Each row is a point on a landscape with many valleys, with its height.
From any point a ball rolls to the lowest of the 2 points nearest to it. It stops when none of these is lower. Distance is the straight distance between rows; heights are no part of it.
Q639 (h 390): [ 42 -11 -15   5 -21   0 -12  10   6 -36 -30  -6  -8 -19  27 -22 -26  -9
   5  -9 -31   5  36]
Q125 (h 661): [-67  10  22 -19 -12  31  18  -4 -21 -17  21   6  44   1  -4   5  14  -1
  -1   7  77  14 -35]
Q331 (h 532): [ -2  12   3 -13 -23  -1 -31 -25 -31 -28  32  54  -1 -28 -14  14  11 -13
 -38  20 -74   0  28]
Q915 (h 630): [ 16 -13  27 -37   1  37  13 -18 -50 -13   2   6 -12 -11   5 -21  34 -11
  21 -29 -17 -41   5]
Q254 (h 738): [-30 -14  31 -52  30   7  -2  39  34  31 -21 -30  53  13   8 -14 -41   6
  14  -5   7 -15 -11]
Q988 (h 619): [-41  11  16   6   7   9  27  -4 -14 -11  10 -24  19  21  13   6  35   3
  16 -40  64  25 -23]
Q322 (h 655): [-55  -5  43  14  32   4  -9  21  15  37 -22 -41  -1   8  -7 -17  -2  17
  31  18  22   5 -30]
Q80 (h 482): [ 15  11 -45 -13 -40  -2 -11 -23 -18 -43  33  42  17 -16  11   8   3 -25
 -36   6 -37   1  36]
Q691 (h 249): [ 20  13 -10 -18 -16 -32 -24  10  32  -1  10  48  -2  20   2  47 -17  18
 -51   3 -53  20  31]
Q912 (h 201): [-48  -5  20 -11   1 -40 -37  34  52  25  31  29  34  28 -19  68 -28  27
 -44  20  -8  31  -9]
Q349 (h 410): [ 16  -2 -37  48 -68  -4   6  29  23 -18   4 -10  24 -30 -10 -12 -73  -4
 -14  41   4  -1  -2]
Q392 (h 689): [ 13  25  30 -28  45 -26 -26  17   9  33   6  -7   2  32 -65  26  52  17
 -23   1 -33 -50 -12]
Q357 (h 614): [ -6  11  47  -3  -4  -1 -26   4 -27 -21   4   4  -3 -14 -15  -3  15  29
 -20 -16 -78 -11   8]
Q96 (h 787): [-39 -11   6 -11   8  24  19 -43 -45  21  18  22 -39  -1 -10  15  63 -30
  35 -15  48   0  -3]
Q992 (h 521): [ 28  23  12  37  39   9  21  25 -15  51 -28 -49 -24   9 -21 -43 -17  30
  14   6  42 -16 -50]
Q196 (h 372): [ 50  15 -44 -49 -41  29  34 -38 -53 -31  23  58   7  -2  18   6  10  -8
 -28 -30  10 -34  21]
Q268 (h 762): [ 31   7  12  -3 -21 -23  10  -2  -5 -12 -47  12 -44  14  22  11  24  73
  25 -18 -21  19   9]
Q119 (h 449): [ 67 -39 -37  -3  19  26  17 -12  13  19 -28  -4 -14  -8  35 -61 -46 -34
  11  -5  12 -29  -8]
Q207 (h 189): [ 75   5 -50 -18 -31   0  -5 -10  -5   0  15  52 -13 -13  -1  -9 -40  -1
 -53  34 -51 -25  22]
Q934 (h 361): [-19 -13 -12  31  12 -41 -34  -4  43 -19  30  -5  -2  10   0  32  11 -42
 -21 -12 -45  28  37]
Q740 (h 457): [ -2 -24  21  13 -25 -17 -35  11  21 -42 -42  -8 -21 -24  15  -2 -11  12
  21  12 -49  17  38]
Q796 (h 432): [ 64  17 -23  36  25  10  25  -4 -29  32  -2 -31 -30  -1 -11 -47  -9   1
  -5   4  27 -21 -32]
Q548 (h 847): [-74 -11 -22   3  12  -9  14 -36   8 -11  33   7   1  15 -14  53  59 -61
  16 -34  67  32  14]
Q184 (h 161): [  5 -12 -21  54 -19  -9  58  21  39 -24 -26 -45  -1   0  12   5 -16   3
  30 -27  47  46 -29]
Q799 (h 688): [-44 -19  44 -50  18  -3 -28  31  32  25 -14   6  44   0  -4  10 -35  11
   7  20 -30  -1  -8]
Q634 (h 542): [ -6 -14 -20 -13  29  10 -37 -16 -16  -9  36  -9  39 -36  -2 -24 -27 -95
 -19  13 -23 -32  36]
Q32 (h 180): [  4  18   2  11  -1 -37 -28 -11  16  19  28  50 -45  22 -25  46  20  20
 -47  22 -59  14  16]
Q475 (h 428): [ 51  14  -5  29   1  -4  40  41   2  12 -47 -40   6  10  16 -52 -36  35
  26 -54  17  -2 -18]
Q750 (h 706): [-27 -11  36 -69  14  -2 -11 -26   4 -18 -25  14   3  -2  16  27  55  22
  41 -30 -58 -22  43]
Q800 (h 343): [ 13   4   3 -11  11  -7  37  27  30  13 -54 -35  17  23  27 -19  -6  56
  47 -52   9   8  -7]
Q139 (h 72): [ 52  38 -44  24  16 -27   9  -8  -8  34  26   8 -20  22 -22   9   5  -2
 -41   9   1  -1  -6]
Q198 (h 306): [ 59   5 -14  -7 -12  -3  -4  15   3  -2  -5  13  -7  -8   6 -18 -41   2
 -34  -2 -52 -14  23]
Q186 (h 647): [  0 -13  -8 -12  44  35 -20 -23 -35   6  18 -17  30 -34 -10 -40 -25 -78
  -6  24  20 -53   6]
Q526 (h 671): [ 14 -19  16 -49  -3  11 -10 -29 -33 -32 -14  23 -20 -12  21  10  39 -16
  27 -25 -51 -24  45]
Q203 (h 638): [-61 -31  38 -19  23  -6 -35  11  44  14 -12  -7  12  -2   7  11  -1  -8
  24  16 -40   4  12]
Q813 (h 566): [ -8  -9   0  -8 -54  15   0  18  11 -33 -13  29  14 -17   5   5 -35  24
  -8  37   9  22  -7]
Q44 (h 654): [ -8  18  33 -35  28 -15 -14  -5  -9   9  15   1   7  13 -26  22  32  -6
 -22 -24 -49 -27  15]
Q92 (h 191): [ 45  24 -46  56 -10 -24   7   0  -1   3  17  -5 -25  -1   0 -16  -8  -2
 -23  -6 -14  20   8]
Q72 (h 755): [-30  46  17   0  55 -20  -8   6   2  38  11   4  10  53 -40  72  28  31
 -33  -2  41   3 -25]
Q556 (h 820): [-42 -25 -21   1   2   2  16 -44  -8   2  15  30 -36   4   8  35  66 -51
  39 -26  45  33  16]
Q973 (h 700): [-46  -1  14 -18  -6  20  13  25  11  -2  12 -16  59   6  -2   4 -27  -4
  -8  23  68  15 -36]
Q993 (h 297): [-25 -20  -8 -19   5 -39 -29  36  77  41  30  14  29  18   0  62 -41 -14
 -28  35  19  30  -8]
Q393 (h 496): [ 20  11   7  61 -22   4  16  34  -3 -15 -25 -44  -4 -15  10 -46 -24  19
  20 -35  12  11 -10]
Q136 (h 577): [-12  23  36   8   1  -9 -36 -11 -31  -8  32  23  -8 -18 -42   8  13  10
 -45  25 -69  -8   1]
Q533 (h 750): [-38  -9  32 -43  31  19   3  20  10  43  -6   5  29  11  -4  -1 -29   3
   2  38  50  -8 -39]
Q956 (h 515): [-28 -27  34  -7   3 -21 -41   4  34 -27 -49 -32   2 -26  16 -10   1  25
  48  -8 -73   0  48]
Q89 (h 446): [ 18 -10 -40  53 -41  25  34 -15 -16 -13  -2  -2 -39 -13  26 -32   7   9
  37  25  55  27 -29]
Q249 (h 874): [-84  -6  28 -16   8   0  -6 -14   4  -9  22  20  14  14  -9  43  43 -24
   3 -10  32  23   1]
Q11 (h 303): [ 28  20 -59  42 -53  -4  12  12  -9 -15  21  -9   7 -10  -1 -27 -39   1
 -30  21   8   2  -5]
Q976 (h 519): [ -9   7 -35  57 -20  12  18 -11 -18 -19  23 -41  -1 -13   8 -27   8 -19
  13   7  55  17 -22]
Q209 (h 594): [-14  10  32  21  47  17  -8  28   1  56 -28 -43  -5   5 -25 -22 -28  20
  13  42  42 -16 -48]
Q175 (h 747): [-45 -19  36  -6  24  34   7 -28 -42  14  -1 -12 -23  -7   8 -21  48 -25
  54  -8  27 -14 -12]
Q305 (h 331): [ 50 -11 -36  22  11  12  24 -13  -2  23 -10   5 -38  -1  22 -37  -9 -14
  16   3  18   0 -15]
Q247 (h 503): [ 17 -16 -20  25 -73   0  -4  13  18 -51 -24  11  -2 -44   1  -3 -52   7
  -1  52  -4  14  10]
Q521 (h 429): [ 15  19 -20 -49 -48  11  11 -22 -35 -66  17  48  34  -2  25  29  20  -2
 -30 -35  -6   7  38]
Q218 (h 736): [ 18 -10  16 -61  -3 -27  -5 -30   3 -14 -44  23 -35  12  26  25  43  45
  33  -4 -37   0  34]
Q309 (h 902): [-81   1  23  10  45   0 -37 -12   4  10  20 -10  23  -1 -27  34  20 -39
   0  25  37   6  -2]
Q213 (h 257): [ 11 -17 -16  19   4  -7  43  19  22  -4 -40 -32  -2  16  34 -20   6  10
  50 -38  37  36 -18]
Q181 (h 139): [ 16  10 -27  79 -12 -33  46  35  43  -8  -7 -60  22  10 -14   6 -38   2
  -1 -31  50  39 -26]
Q177 (h 98): [-26  18  13   2  -1 -33 -30   2  22  34  38  52  -8  23 -34  57  -1  33
 -56  43 -22  22  -9]
Q869 (h 437): [ -4  -9 -12   6  14 -12 -35   4  20   1  29 -10  19 -12  -1  -3 -22 -60
 -25  13 -34   4  32]
Q33 (h 724): [ 13  33  22 -32  59 -20  -1  27  22  57 -10 -18  15  48 -46  42  22  33
 -19   6  15 -32 -31]
Q863 (h 575): [ 20 -28 -22  10  22  39   3 -20 -15  22   2 -14  -6 -22  12 -65 -33 -47
   9  30  45 -38 -22]
Q707 (h 581): [ 42  -3   0 -11 -28  51  31 -27 -71 -20  11  11  -9  -9  28 -35  16   8
  14 -27  23 -26  -7]
Q986 (h 790): [ 62  11   8  18 -19  -5  25  12  -4  25 -43  18 -75  11  -8 -11  13  76
  22   5 -25  -6 -23]
Q771 (h 522): [ 20 -18 -30  23 -28  46  32 -36 -52 -15  14  -2 -18 -16  36 -45  17 -19
  36  -8  57  -5 -14]
Q509 (h 299): [ 69   4 -47 -43 -30  24  18 -30 -29 -14  17  64  -6  -4   4  -9 -11  -2
 -43  12 -18 -45   9]
Q211 (h 579): [-37 -14  43 -10  35 -14 -35  -9  27  13 -13 -24 -13 -15  -5  -4  27  20
  33  -6 -86 -20  29]
Q111 (h 308): [ 12   4 -15  23 -17 -38 -15  14  41 -25   1   5  -8  16   5  32  -6   7
 -24 -20 -37  37  27]
Q518 (h 578): [ -6  30 -10  28   3  16  27   3 -29 -22  17 -54  36   8   9 -18   9  -8
  -2 -37  71  13 -23]
Q757 (h 701): [-43  -7  51 -10  18  28  -4   5 -18  10 -11 -19   0 -11   0 -29   8   9
  26   8  -1 -12 -23]

For each start below, name the point where the ball stops.
Q331 | Q207
Q186 | Q177
Q249 | Q305
Q799 | Q207
Q973 | Q89
Q268 | Q89

Call two points neighbours if one is among the 2 nearest of the other. Go from one point of each pair to the other, from neighbour to neighbour, staying as low as possible. Name the highest point that can't be avoided.
Q305, Q177 | Q186
Q89, Q207 | Q533
Q305, Q139 | Q796

For each start below, name every point that the ball comes to, in order.
Q44 | Q357, Q136, Q331, Q80, Q521, Q196, Q509, Q207
Q254 | Q799, Q203, Q211, Q956, Q740, Q639, Q198, Q207
Q533 | Q973, Q125, Q988, Q518, Q976, Q89
